Each row is a point on a tangle of strands that fork and nearly touch. The rows are in no order.
Points whose rows are less than 94.1 apart are linked; no others are. Some points are linked to none.
j_916: [  2   5 -14 -18 -12 -12   7 -30  16  21 -16   4  17 -27 -10   5   3   2
   3   9 -12 -17 -10 -18   5  -7   9   4   1   7  -8 -18  28   0  21  -6
   3 -16   1   4   7  -7   8  41  -2  -8  21   0 -14 -21  -2  24  17   3
 -13   4  -5   1 -25]
j_302: [ -5  -6  10   0   2  15  -2   3 -12  33   4 -24 -12   2   5  -5   1   0
   0  16   0   8  10   0  21 -10 -13  18 -22  19   4   8  -3  23  -9  -2
  -5  15   1   6 -18   1  -8 -30  -2  -3  -6  -2  12  37  12   0   8 -11
 -10  10   1 -16   6]
j_845: [-16  -7  15  -9  -8 -18   3  -4  -7  -1  -3  -2 -26 -15   3  20 -13 -21
 -16  -4  12  -6   4   0 -35  18   9 -23  -8 -25 -10 -36   8 -24  -2  -7
  21  11   7 -31 -42 -13  11  29  -9 -14   9   4   8 -13 -13  22  -3  -8
   2  15  15  40   4]
j_581: [ -1 -12   6 -12  -9  -3  -6  -3  14   6  -2  17  14   6   2  12  11  19
   7  -7  -5  13   1   2  -8  20  21 -21  21   1  -1  -4  15   3  -1   8
  22  -2   8  -3 -19  12  -8   9   2  -7 -12   9 -22 -29 -20   4  -4   4
   3  -2   2  11   0]
j_894: [ -5  -4  -8  -7   8 -21  12  -4   2 -18  -1   6 -10   6  -9  -9  -6 -14
   1  -3  21 -14  -3 -13   3   3 -16  -5 -10   3  -2   4  12   7 -23  -9
   5 -17   5  -4  10 -11  -3  -3  -4 -12  -4  26   5   2  -7  12   1  -3
  13 -27   4   9   0]
j_688: [-14  -3   6  -4 -12   8  -4  17  -4 -13   9 -19 -22   5   3  -7   5   9
 -11  -4  -4  13  28  -7  -6 -19 -17   4   0  -2  -5 -24  13  16 -33 -19
  12  -3   0  -5 -30  20  -8 -10   8   0  -4   5  14   5  13 -16  -6   0
  11  10  -2   5   1]
j_485: [ 22  -1   9   6  -2  16 -23  15   6 -10  18  17  20  18  -1 -30  -3  -4
   3 -12  15  13 -29   6  11  -5  26  -8   9  -6  -1  25 -21  13  35   7
 -11 -14 -10  23  22 -12  18  -5  -2  31  -3  -5   3   1  12 -13   4 -12
   5  26   3 -28  -3]
j_913: [-12  -2 -15 -27 -20 -14   7  -7  -4  -2 -24   0  -2  14 -19   3  10   8
  -3   3  -2 -22  -6 -32  31   3  10  -6  -7   2   1  -2  27  -7   6   4
  19 -10 -26  10   8   9 -11   2  -5   9 -11  -4  -3 -14   8   5   3  -3
  29 -11  -9 -10   9]
j_406: [-17  -2  -4   8   4  16 -19   2   0  29   9  15  -1  -2 -14 -17  11  -5
 -17 -11 -20  10  -7   5   5  -1   3  17 -16  10   1  15  -3   4  26 -11
  -7  -8   3  23  13 -11  -9  16  -2   3 -14 -23  -4 -15  13  -7  12  11
 -18  16  23 -31   7]
j_776: [ -3   9   7  26   6  16 -15   3  -4  -2  -4 -18   6  13 -17 -18 -20  11
  15   8   5   6  -4  11  23 -25   8   6  13 -24   0   2   2  36  -5 -13
  -9   6   8   4  -9  27 -18 -16 -19  22   1   2   5   7   2 -18 -12  -2
  -5  20  19 -14  -2]
j_501: [-13  -5  -4   1   2   8 -23   3 -24  28   1   6  -7 -14  14   3  20  -3
 -12  -1 -33  24  11  23   0   7  -5  11 -29  30 -13   3   2   2  18 -14
   8  -1  -7   6  -8 -13   3  11  -3  -8   7 -22   1  -9  23  -8  -3  11
 -21  15   3 -19  10]
j_115: [-11   6   7  18   3  -9  -3  14   2  -1   3  14   3   6  14  -1  17 -14
 -11 -22  -9  24   8  11 -28   6 -14 -13   0  -1   4  -4 -21   0   4 -15
  -5 -10   8   9  12 -12  17   3   9  13   4  -3  23  26  11  -9  -1  12
 -10  -7  -5 -12 -14]
j_397: [ 22 -12  -4  -4   0   3 -19  -4   0 -46   5   6   3  21   1  -3   3   2
   4 -13   3  -8 -20  -2  14  16  37   1  19  -9   3  15 -15 -17  -1   9
   4   3  -9  -3   8  -1   0  -4  -1  -1 -22 -10  -5 -18  -7  10  -7 -13
  16   7 -13 -26   8]
j_117: [ -7  11 -11 -18   3   5  18   7   5  10 -26  -6  15   9 -21  14  -3   6
  -9  -2   1 -14   3 -19  21  26   9   7   0 -28  -1 -20  -5   1 -10  12
 -13  20  -1   5  -2  17 -10   1 -25  -3 -15 -29  -2  -9  10  17   7  16
  16  14  11 -11   3]
j_120: [ -5  12   7  33  21   2   5  -8 -13  13   4  12 -16 -13   5   6  -8 -16
  -5  -3   3   4  -5   8  -8  -9 -31   4 -26   7  -6  24 -24   7  26 -27
 -11 -21  -8  25  24 -10   4   4  -4  22  22  22  27   2  18  -5  -2  29
 -14 -10  14  -3  -4]
j_261: [  1  -6   9  -3  -9  -9  11   7   3 -38  -9   6  -4  10  -7  16  -4  13
   3 -17  -6   2   0 -13  -3   0  21 -12  40 -25  -1  -8   6  -6 -13   1
  34   4   9 -15  -9  12   1   5 -12  20 -10  -3  16 -22  12   9  -9   8
  19  -7   9   0   3]
j_887: [-23  16   1   6  -1  16   0   6 -11   0  -6 -15  -4   4 -22  -2 -20   4
   9  -1   2   3   5  -3  20  -8   7   8   6 -25  -7  -2   0  22  -6 -13
   7  19   7  -6 -18  24 -23  -3 -24  18  -7  -6  -1 -18  -6  -3   2  13
   1  25  27  -8   3]
j_351: [  1 -12  -1 -25 -12 -10 -10   8  -3 -27 -20  -6   7  17 -11   0  -1  23
  -1  -8  -8  -1   3 -17  16   2  14  -7  15  -9   3 -13  15   1 -25  -2
  19   1  -8   3  -3  16 -11  -7  -3   2 -18  -5  15 -18  25  -1   3  -1
  32  -4  12 -24  15]
j_854: [ -2   6   0   8 -15  -7   0 -17   3   3  10  -5 -21 -30  -3   0   2 -26
  -1   3   2 -27  -5  -7  -2  -1   3   7 -26   7 -11   7   0 -10  19 -17
 -15  -2  -4 -10  -6 -20   3  20  -1 -14  16   6  -9 -30 -35  34   4  -2
   6   9  -6   8   9]
j_715: [ 11   3 -14  -4  -7  -4  -5 -17   6 -25   9  14  -9  -1  -6   3   1 -19
  -4  -6   3 -25 -17 -17  11   9  26   2  -1   5  -3  14  -2 -15  12  -2
  -3  -1  -4  -2  11  -9   3  14   3  -8 -10   2  -6 -31 -26  22   1  -2
   7   3 -17 -14   6]
j_194: [-17  -6 -10 -12  17  14  -7  -3  14   1  -7   5  25  22   6   4   9  11
 -27 -28   0  20 -26 -18 -14  12  13  10  19 -21  13   5 -13 -16 -15  11
 -20  -1   8   9  39  -2   2  16  22 -10 -18 -15   5   8  21  11  22  -1
 -22  -1  -3 -28  -6]
j_138: [  1   8  -3  44   0  -8  -8  15   4   4   1  13   8 -20   4 -32  11  -5
  15   3  -9  14   8  38  13 -19   8 -16 -19  33  -7  18  -2  11  21   3
  -5   8   5   8   9   4  -1  -3  -9  24   6  -6  10  10   0  -4 -11 -13
  -2  13  -3 -20  -2]
j_633: [  0  -3   3 -14  -4 -11  18  -9  -6  40 -15 -14  -7 -19  12  28   8  -9
  -8  27   6  -5   4  -9  14  17  -4   0 -13  21   6 -19   1  -6   6   5
  -6  12   8 -18 -21  -8  19  -7   6 -23   5 -10  10  34 -13  20  11 -19
  -1  -4 -28  29   7]
j_409: [-13 -11  -9 -14  -2  -1  20  -1 -13 -18   0 -14   0   4   8  14   7  -2
 -22 -13  -2  -3   3   4 -20   7 -27  15   7  -6  12 -35  -6 -14 -37  -2
  -9  14   9 -14  -2   8  11   9  32 -26  -3  -5  -2  18   8 -17   2   9
   0 -12 -14   1  -8]
j_904: [  5   4  10   0  -2  -7   3   3  -3 -18   7 -10 -10  18 -11  -7  -4  -4
  11  -1  31 -10   1 -17   5  -2 -27  -2  -2   5  13  -3   9  18 -23  11
  -4  -4  -4   3  14  -6   1 -27   2  -3  -7  18  19  23  -4 -11  -4  -3
  24 -31 -23  12   9]
j_249: [ 15   6   2 -15  -4  -1  -5 -19  17  -1  17  18   6   4  20  14  17   2
  -4  -2  -6   5 -20  -7 -33   5   3  -9  12  15   7  20   4 -17  19   8
  -6 -19  -6  14  18 -13  23   6  23  -1   6  11 -25  -7 -16   1  -4   2
  -5 -18 -28   6 -19]
j_196: [ -4  -7   6 -14  13 -13  24 -17 -14   3   7 -17 -17   1  -5  20 -34 -25
 -15  21  14 -18  -4   3 -10  20 -13  14  -6 -19  -6 -22 -17  -2 -11  -7
  -2   9  14  -9 -22  -7   6  13 -15 -22  14  -1  12  22  -2  -8  -4   9
   4 -10  15  23  12]
j_786: [ 25  -1  -2  24  18   8 -19  15  -2  -4  17  -4 -18  -3  13  -7  11   7
  35   8   2   9  24  13 -10 -10 -13  -9  -7  25  -7  21 -22  -9  -3  20
  11  14   5  -3 -26  17 -15 -14   1 -16   9  12  -1   0  -5  -2 -18 -16
 -13 -22  -9  20  -3]
j_793: [-20  15 -16 -14  -6  -7  24  -1  -5  26 -30  -2  -2  -2 -16  15  12   4
 -20  -9  10 -20  11 -28  12  28 -10  -1  -3 -15  -5 -36   9  -6  11  15
  -5   5  -8   7  -5  11  -3  12 -14  -1 -16 -31   1 -12   4  20  15  14
   9  10  -2  11   5]
j_900: [ -1   2  18  20  14 -10   1  23   3 -19 -10  21  13 -17  -1   0  -9  10
   1  -3 -18  23  19  28 -11 -30  -6   7   3 -10 -10   9 -11   5 -13 -19
  25  12   0 -21 -20  23  -8   1  11  -1  17  14   0  -7  -1  -3 -20  -5
 -26  10  32   9   1]
j_949: [ 12  11   8  37  13  -8  -8   4   5   6   0  12   6 -12  13 -15  -1 -10
   9   6   1   4   4  22  -2 -23  -7  -9 -13  18  -9  26 -16   7  30  -9
 -18 -19   1  22  27 -13   8  -6 -12  35  18  10  23  15  27  -9  -6   6
   0   5   9 -23 -12]
j_427: [  1  -3   6  11 -12 -10 -14  18   0 -22  14   9  -5   3   1 -24   5   9
  13 -13  -8  20  23  10 -14 -11  -9 -24  30   3  -3   4  21 -17  -4   6
  48  -2  -7  -7 -15  12  -7   5   4   6  -4   7  -9 -32  -2 -26  -6  -3
   6 -18   8  19  26]
j_478: [ 13  -1   5   5  15   2  22 -22  -9  14   4  -7 -14 -19  13  10 -24 -13
  12  29  -8 -31 -13 -11   6  -7 -23  25 -18  22  -6  15  -1 -13   0  -1
 -25 -16   2   2  32 -35  14   8  -1  -1  31  15   8  25  16  11  17  20
 -15 -15 -11  10  -3]
j_263: [ 15   4  -4  23   3  10  -6   4   0  -7   0  11  24  16  -3  -7 -16 -10
   8 -16  23   3 -33   3  10  -3   5   1  11 -14  -6  36 -23  15  18   4
 -14 -11   0  11  32 -12   7 -22 -11  24   0   5   8   2  -2  -4  -6  -8
  -3  16   3 -10  -7]
j_721: [ 24  -2  12  -5  -9  -5 -23   9   7 -32   9  15  12  26  -5 -27   3  12
  11  -3   8   0 -12   7  21   8  28 -10  15  -2   9  14  -3   7  16   1
  10 -10  -5  23   8  -5  -2  -2  -9  19 -22  -3   8 -16  -6 -14   4   1
  25   5   3 -31   9]
j_517: [ 28   1  23  13  12   4 -20  22   1 -18  11  12  12   5  25   0   3  16
  23   0  -7  29  -1  39 -34 -23  21   2  13 -19  -6  44 -41   2  12  -5
   8   9  13  -8   7   1 -10 -14   3  14  14   0   6   5  16  -4 -13 -12
 -18  15  21 -20 -11]
j_617: [ -9   3   9  27   4  12  -9  17  -1  14  -9 -30   4  -2  -4 -15  -9   5
   8  14   3  10   7  11  12 -31  -4  12 -12  -5   7   5  -2  29 -18 -14
 -12  18  10   7 -11  15 -22 -31  -4   4   5  -6  17  26   9  -4   0 -15
  -4  22  16 -23   1]
j_199: [ -9   4 -19  -9  -9  14   2  -6  12  13 -14   9  27   0   8  19 -11  -8
   5 -10  -4   3 -26  -4   8  12  33 -13   8 -26   2  13 -18  -4   6  11
 -11  21   6  -6  38   1   1   2  -5  10   5  -4 -18  -5  -9  25   0 -13
 -23  22 -11   3 -14]
j_795: [ 38   6  10  34  12   9 -20  23  -5 -22   8   1  -1   3  26  -6  -1   9
  35  10  -6  20  17  35 -25 -15  -2  -8  -2  13 -10  25 -32  -7   2  10
  -7   4   6   5  -5   5 -18 -27  -2   0  16  10   1  17  14  -9 -20 -12
 -17  -3   5  -3  -8]
j_479: [  5   5   3  -2   5   6  -8  -2   2   1  -1  -9  11  15  -2   3 -29  -9
   6  10   1   5 -12   3   8  12  -3  13  -4  -4   0  16  -4  19 -28  -9
 -12   1  10   6   8 -10   6 -15 -16 -18  10  -4  -4  19 -12  -1  -4   6
  -9   2  19   6   6]
j_801: [  8   0  20  17  20  -8   4  13  -3  -8  -7  13  27 -11  -5  10  -7   9
   9  -3  -7  26  -3  35 -17 -21   9  12  -6 -21   1  43 -34   6   5 -26
  22  20   9  -9   7   0 -13 -11   1   2  21   4  18   8   2  -1 -21  -3
 -23   4  43  -6  -1]
j_962: [  9   1  -2  22  13  -3   7   5  -9 -18   7   1   6  20  -7   2 -13 -15
   2  -9  28  -2 -24  -6   4  11   5  -4  20 -26 -14  28 -27   4   4  -6
   8 -12   7  -9  16  -7   8 -11 -22  20  -8   3  24   4 -12  -1 -22  -9
   7  15   9   4  -9]
j_733: [ 16  -7   5   4  13   6 -12  14   6   3  17 -18 -21  -2   4  -4   7   7
  22   5  19   4  18 -13 -12 -13 -29  -9   6  14   7  11  -1  -3 -23  23
  14   7   2  -9 -28  23 -10 -28   4 -27   6  18   4   7  -9  -2 -17 -19
  -3 -29 -16  36   3]
j_944: [ -4 -12   3 -18  -4   4 -13   2  -1   3  17 -15 -18  -6  -5  10   3 -10
  15  21   4 -18   3  -7  12   4  15  -4 -12  10  -2  -1   7  -4 -12   8
  19  23  -1 -27 -40  12 -14  -4 -11 -26   0  -5  -3 -14 -23  16 -14 -21
   5   6 -11  13   5]
j_348: [ -5   9   0   5  -5  -4  -7  -7  -5  19  20 -10 -24 -12  -6  -6   4 -16
  23  18  28 -18   0  -4  17  -1  -1  -8 -26  19  -1  18  -3   6  19  12
  12  16  -1 -13 -26   8 -11 -10 -16  -4  -5   9   5 -10 -35   9   0 -14
   4  -5 -11  17  18]
j_970: [ -9   5 -19   1  -1 -17   6  11  14   9 -24  19  20  -6  -2  -5  16   7
   1 -24 -10  14   4   2  10   1  12  -8  15 -15   6  -9  -2   6  -1   6
   7   0   8  -1  12   2   3  13  -2  11  -7 -17   3 -12   8  17  15   7
  -4   6   5 -20 -14]
j_198: [ 24   9   4   8   2  -1 -22  19  10  -8  25  21   7   9  22 -10  19   7
   8   1  -8  31  22  12 -28  16   6 -38  12  28   4  17 -16 -12  18  10
   0  -7 -10  16   2   1   8   0 -13  13   3  -8  -4   3  14 -20 -20  -2
   2  -8 -14   2 -11]
j_961: [-10   6   2  11 -10   9  -7   9   3   0   4   4  14 -11  -8  -7   7  24
  11  -3 -24  22   7  28   2  -4  29 -11  17   3  -1   3  13   5  -7   4
  12  22  16  -9 -17  25 -23   1   2   9 -15  -2 -23 -27 -15 -10 -14  -1
 -11  20   8   3  -2]
j_417: [-14  15 -11 -23 -18 -13  23 -13  -4  34 -23 -14  -7 -15  -9  15  18   5
 -26   5  11 -17   9 -39  10  16 -10  -8 -18  -1  -1 -39  23  -6  19   7
  -7  -9 -20   2  -8   3  10  18   4  -9  -4 -14   1  -9 -17  26  17  -2
  17   4 -21  25   1]
j_830: [-20  -5   8  -6   3  -6  11 -13 -14  15  -7 -10 -20 -14  -9  24 -25 -31
 -28   4   4 -11  -1   0 -24  28   3  -8 -18 -31 -11 -20 -14 -17   4 -18
  11   6   7 -13 -20 -11   3  32 -20 -17   3  -6  19   9  -4   9  -1   1
 -14  11  22  22   6]
j_506: [-24  -3  -9   7   4  23 -16   3   6  17  -4   1  13  18  -8  -4  11  -5
 -26 -18 -11  16 -10 -13 -14  11  -7  11 -10  -5   9   4 -10  -4  -7  -2
 -16  -2   9  21  26   4 -10   2   4  -9 -14 -25   2  14  22   0  11   6
 -22  14  21 -21 -10]
j_977: [ 31 -12  -1 -15  -8  19  -1   1  11 -30 -17  -4   3  22   9  11 -15  31
   9   1  -9  -7 -15 -11  -5  -2  25  13  34 -17  23  -3   8 -12 -27  19
 -15   3   8   1  10   9   5 -28  16 -13  -7  12 -27   3   5  10  -3  -9
  15   0 -12  -2   7]
j_735: [ -2   8 -12  24 -14 -16  -9  21  11   3  -8  16  16 -13   3 -25  21   6
   4 -11 -17  14  11  13  18  -9  10 -16  -2  19   5  -6  10  10  17   0
   4   4   1   9   7   3   7   1  -4  21  -5 -14  -4  -8  -2   8  -1  -7
   5  18 -12 -20  -2]
j_969: [  6   2  -1  19   6  -7   9  10  -1 -30  -8  -4   1  13 -13   3  -1   3
  16 -10  19  -9   0  -5  12  -7  13 -12  22 -27  -8  -3  -5   4  -6   8
  18   1   7 -12   1   9  -9 -18 -23  25 -10   7  22  -5   0   2 -20  -7
  19   1   7   2  -6]
j_480: [ 12  17   0   2  -1  23   6 -15   0   7   3   7   6  -7  -7   4 -12 -20
 -18   8   9  -3 -35 -24  10   3 -18  12 -16  22  -8  10 -10   5  11  -8
 -24 -18 -24  21  18  -6  29  -8   2  20  12  13   5  10 -10  -8  -2  11
 -10   2 -18  23  -7]
j_570: [ -4  -4   1   0   0   5 -15   9 -17  18   7  -8 -12  -2  11  -7  15  -3
   0  12 -18  14  20  15  16   0  -6   5 -24  33 -10  -6   0   9   6  -5
   7   2  -9   6 -19  -8   4 -15  -2   0  -2 -10   8  24  17 -10  -4  -4
   2  11  -2 -13   2]
j_926: [-19  10  -5  15 -16  -6   5   9  -6  18 -16  -5 -12   2  -7  -2  20  11
   2 -15   6  11  25 -15  15   8 -10 -21   0   9   1 -22  23  14   3   7
   2   5  -4   2 -13  13 -17 -15   0   7 -15  16   0   2 -16  13   1 -16
   8  -3 -21   1   3]
j_243: [ -1   6   1 -20   0  19   9 -19  -2   5  11   5   2  18 -15   0 -23 -11
 -21   2   8 -13 -28 -11 -10  25  -9  23 -11  -6   6  -3   3   2  -4   2
 -28 -11   1  15  19 -20  13   9  14 -16  -9  -3 -23   2 -13  -8  22  25
  -8 -12   6  -5   5]
j_9: [ -3   7 -20  -5  -7  -4  10  -3  11   3 -22   6  10  -6 -19  -8   2   5
  13   1   3 -17  -7 -24  39 -18  11  -5   3   4  -5   0  24   7  20   8
   9 -12 -18  15  19  12  -4   2 -14  30  -3   2  -5 -15   5   1   6  -2
  16   2  -4  -7  -5]
j_420: [ 22  -2  -6  -1  14  15   2 -14 -11 -31  23  -7  -2   9   4 -13  -1  -4
  -2  21  19 -28 -25 -17  12   8   1  -3   6  22  -4  18  -2 -11   6   2
 -20 -19 -30   3  32 -20  19   2  13   8  -4   3  -4  33   7 -21   2  -8
  13 -21 -26  -9  -9]
j_440: [-23  -7  -6  -4   5 -24  18 -17  -6  34 -19   0  -1 -17  -6  -5  -1   1
  -1  -6  10 -15  21  14  -2 -15 -15   4 -24  -2  -8 -16  15  -1  19  10
  12  -8  -5 -14 -19  -4 -18  19   4 -11   9   7 -18 -17  -2   8  22   2
 -19 -11  30   9   1]
j_864: [-27  16 -18  -5  -7  -9   2  -8  -8  28  -8   4   6 -20  -6   1  -4  -6
   8  -5  -9   1  15  10   7 -13   1   1 -14  -7  -9  -6  10  -1  25  10
  23   9   3 -17 -10   3  -6  16  -2   6  -7  -7 -20 -33 -12   2  14   5
 -18  10  15   4  11]
j_105: [  8  -3   4 -24  -5   7  14 -16  -5 -27  11  -3   7  22   2  17 -35   7
  -9   3   3  -8 -18  -6 -17  30   1  16  19 -16   8  -3  10 -11 -30   7
 -15   4  11  -7  12 -13  10  -1  14 -22  -7   7 -17   6 -21  -7   6  17
   1 -18 -10   9  17]
j_850: [ 14 -11   4 -10  -6  25  -3   6  16  -2 -17  -8   2  14  17  10 -12  19
  -9   6 -16  11  -3  -9  -6 -18   5  25  19  -5  27 -23  17  -4 -22  19
 -36  11  13   7   4   6  14 -31  17  -7   1   6 -33  28  24   5  -6  -7
   0  12  -4  -3 -13]
j_556: [-11 -20  -5 -27   0 -12  12  -9  -8  -1   6   5  -2   9 -11 -14   8   1
 -12  -7   6  -6   9   1   1   6 -16   1  -6   7  -1 -17  27  14 -10  -7
   6 -17   3   2   3  -8 -12  16  10  -8 -12   7   0  -8  12 -22  13  14
  15 -21  17 -11  -3]
j_300: [ 30  -9   2  -7  -6  22   5 -14   2 -28   2 -12   8  26   3  21 -29  15
  15  14   6 -24 -23  -8  -1  17  33  16  30 -24   4   9  -1 -19 -16  22
 -14   5  12 -15   7  -8   3 -15  -4 -14  -8   1 -23   5 -23   8  -3  -5
  -6  -2 -11  16   4]
j_848: [ -7  -6 -13 -17  13 -10  23  -7  -7  -9   4  -6   3   1  -7   8 -10 -12
 -23   3   9 -11  -3   0 -18   6 -33  29   5 -15   5 -26 -15  -7 -32   0
 -15  12  20  -5  -7  12   5  11   8 -26  -2 -18   9  18  22 -21   2  14
   7 -15  12  14   7]
j_782: [ 13  -8   1 -23 -17  -9  -8 -11  22  -5   0  29   8   3   8  -2  21  18
  -4 -16 -10  10  -7  -7 -14   7  16 -12  16  10  14  13  22  -8  12   1
  13 -21 -12  19   8   3   5  15  17  -1  -4  10 -15 -26 -14   1   7   4
  10 -22 -19  -5  -2]
j_246: [ 33   4   0 -18   2  18 -15 -15   5 -34  25  11  -2  10  -2  -8  12   2
  -5  12   2  -7 -21  -9 -12  22  11  -5   1  23   5  19   3 -21   5   0
 -14 -16 -26  19  26 -16   9  12  18  -4  -9   1 -23   0 -10 -18  -2   2
  12 -28 -24  -8 -10]
j_568: [-14   6   7  20   3   4  10  -2  -4  14   5   4 -12  -4   2  -2  13 -16
 -15 -10  -3   5  11  17 -19   4 -31   2 -24  13   3   2 -14   1   4 -18
 -23 -17   4  20  16 -17   8   3  10   2  12   0  18  24   6  -5  10  23
  -7 -19   5  -4 -11]
j_815: [ -1  -9 -13  12   7  -7  -1  -2   0   6  -8   9  -3  -9  17  18  11 -10
  13   5 -15   6  -5  23  -2  18   7 -13  -9  17 -12   2  -9  -4  -1   1
  12   4   9 -13   0  -7  13   3 -15 -13  11   0   1   6  -9  18 -22 -11
 -16   1  -3  17 -16]
j_966: [-11   6   8  11  -4  -8   4  -1  -6  22   6  -1 -14  -8  -6 -24   3  -1
  11  -1   1  -1  33  13  18 -23 -20  -8  -2  12   3  -8  30   7  27   4
  16 -19 -19   5 -13  -7  -7  -7   2  26  -4   8   3  -8   1 -29  10   3
  21 -10   2  -5  18]
j_868: [-24   5  -7  10  -5  10  -2  16   4 -15  -1  -1  13  -7  -9  -5   2   8
   9  -9 -23  19  -2  14   6  -8  35  -2  14 -36   3   8 -13  13  -6 -10
  12  35  18 -18   5  22 -22   5  -8  24  -5  -5  -6 -24  -4   3  -7   2
  -8  25  11  -8  -4]
j_99: [  6  -2  15  -3  -1  -8 -12  17   2 -23  13 -15 -19   8  -3 -10   5   5
   8  -4  23   6  15 -14  -8 -14 -31  -9   8   5   8 -11   6  12 -34   4
  13  -4  -5  -3 -20  28 -10 -29   2 -14   0  18  21  15   0 -12 -15 -13
  23 -20 -22  18   5]
j_285: [-19   4   0  17  19 -23  22 -11  -4  31  -5   0 -16 -33   1 -17   0   0
   1  -3   7 -14  27  18  10 -32 -29  -1 -14   6  -2  -6  21   2  25   3
  12 -21 -14  -7 -15  -5 -10  15   9  18  12  12   0 -21   4  -8  14   9
   2 -15  18   8   6]
j_746: [  7   5   0   3  15  16  19 -10 -14 -21  22 -12  -9 -14   3  -6 -19  -6
  -6  31  11 -31 -23 -18  10   3 -17  17  -3  22   0  12   4 -13 -14  -5
 -32 -15 -13  -4  38 -34  22  10  14   4   4   4   9  26   5 -17  17  13
   0 -21 -21  -3  -3]
j_566: [-14  -9   1 -32   0   8  -5 -18  -5  10  11   3  -2  13  -1   6   1  -7
 -13  -9  -4   0  -4   9 -24  13 -11   9 -19   4  -5 -13   6   7   4   1
  -6  -7   1   6 -10  -8   4  12  16 -17  -3   5 -16  -3   1 -18   8  16
  -7 -14  10  -5  -2]
j_317: [ -7  -6   8   5  -5  -1 -16  28  11 -20  11  -8   4  11  16  -6  17   4
  -8  -9 -12  25  21  10 -19  -2  -2 -15  20   1   5 -21  -9  -3 -15 -15
   7  -4   4   3 -12   2  15  -6   3  14   1  -3  19  14  13 -17 -10   4
   6  11 -11  -5  -5]
j_274: [ 12  -5  18  14  12  -1  -7  16  -1 -30  14  18 -11  -8   4  -6  -1  13
  13  -3   1  19  25  21 -25 -19  -9  -9  19  -7 -12   7  -5  -6  -2  -3
  35   2  -6 -21 -35  21 -12   2   8  -3  15  21 -10 -21  -4 -14 -26  -1
 -14  -6  25  25   0]
j_953: [ -3  -1   1 -21 -15 -17  16 -23   2  37  -8 -24 -10 -30   1  11   2  -7
 -16  21  21 -26   1 -26  -7   9 -16  -5 -29  10  -3 -29  18  -8   9  -1
 -17 -11  -9 -12  -5 -16  21  17   4 -25  13   5   3  11 -23  26  23  -9
   9  -3 -30  39   8]
j_368: [  1   6  -2 -16  -3  17  19   3   2  19 -15 -23   4   6 -15  20 -10  10
  -7   9  -2 -15   6 -16  21  11   6  25  -4 -18   9 -15  -7   4 -16  11
 -29  32   6   4  -6   9 -17 -18  -9 -15  -3 -25 -18  14   1  19   8   5
   2  17   3   0   5]
j_905: [ -3   4   3  14   1 -10   5  -4  -2  16  14  -2 -30 -22   6 -10   8 -18
  15   6   8 -17   6   9  14  -6 -13   1 -31  26  -3  21  -5   8  19 -12
  -9   1  -9  -8 -19 -16  -8  -5  -1  -3  13  10   5  -7 -22  15   9  -4
   7  -4  -3  -1  11]
j_520: [ -1 -13  -8 -22  14  -2 -11   0  18  -7  -9   8  27  18  18   8  13  16
 -15 -24 -10  23 -16  -8   6   8  32   4  33 -30  10  -4  -9  -3 -13   6
   0   3  -3  -7  15   4   8   9   8  -2 -14 -16   4 -11  22  15  13  -8
  -3  10  -6 -26  -6]
j_527: [ 12  -9 -10 -12  10 -16  26 -33  13  20  -8   1   9 -24   1   2  -8 -13
  -4  20 -14 -31 -16 -13   4  -5  -9  20 -11  18  -9 -12  14  -5   4  -6
 -14 -17   6   3  19 -16  13  30  -4 -10  24   9  -3   7  12  17   8   9
 -11  -8  -1  10 -20]
j_126: [-11   4   2   4 -24  -4 -14   8  -9  11   7   8  -4   0  -1 -21   7   4
  11  -6 -17  14  29  21  -2 -19  -9 -14  11  12   1  -5  31 -14  22   9
  32  -7 -12   4 -14  -5  -3   0  11  14  -3   1 -21 -18   0 -28  12  -3
   4  -6  -1   1  26]
j_85: [ -7  -9  -1 -23 -13  -3   2  -6  -6  29 -10 -18  -1 -13   2  30   1  -6
   1  22  -6 -14  11  -5  12   9  16  -5 -13   0  -7 -33   6  -3   0   5
   3  19   2 -21 -31  -2   3   6  -4 -22  -2 -13  -6   6 -15  10  -3 -13
   0  17 -11  16   0]
j_630: [  0  -9  -2 -10   1   7   3   6   8  -7  -5  -8   8  11  22  15   1  12
 -22  -5 -17   8   3   1 -29 -12 -16  21  17  -9  26 -27  -2  -5 -37  -5
 -27   7  17   4   9  14   9  -6  34 -13   4  -4 -15  18  26 -11  -5  11
  -7  10  -8   3 -18]

A fork is a point with three links, a tip a point with one. Leave the first point through the second and follow the links. Name the first fork or tip that comes.
j_506; j_406 => j_916
j_99; j_904 => j_845
j_617; j_302 => j_99
j_397; j_721 => j_9
j_9; j_913 => j_368
j_786; j_795 => j_864
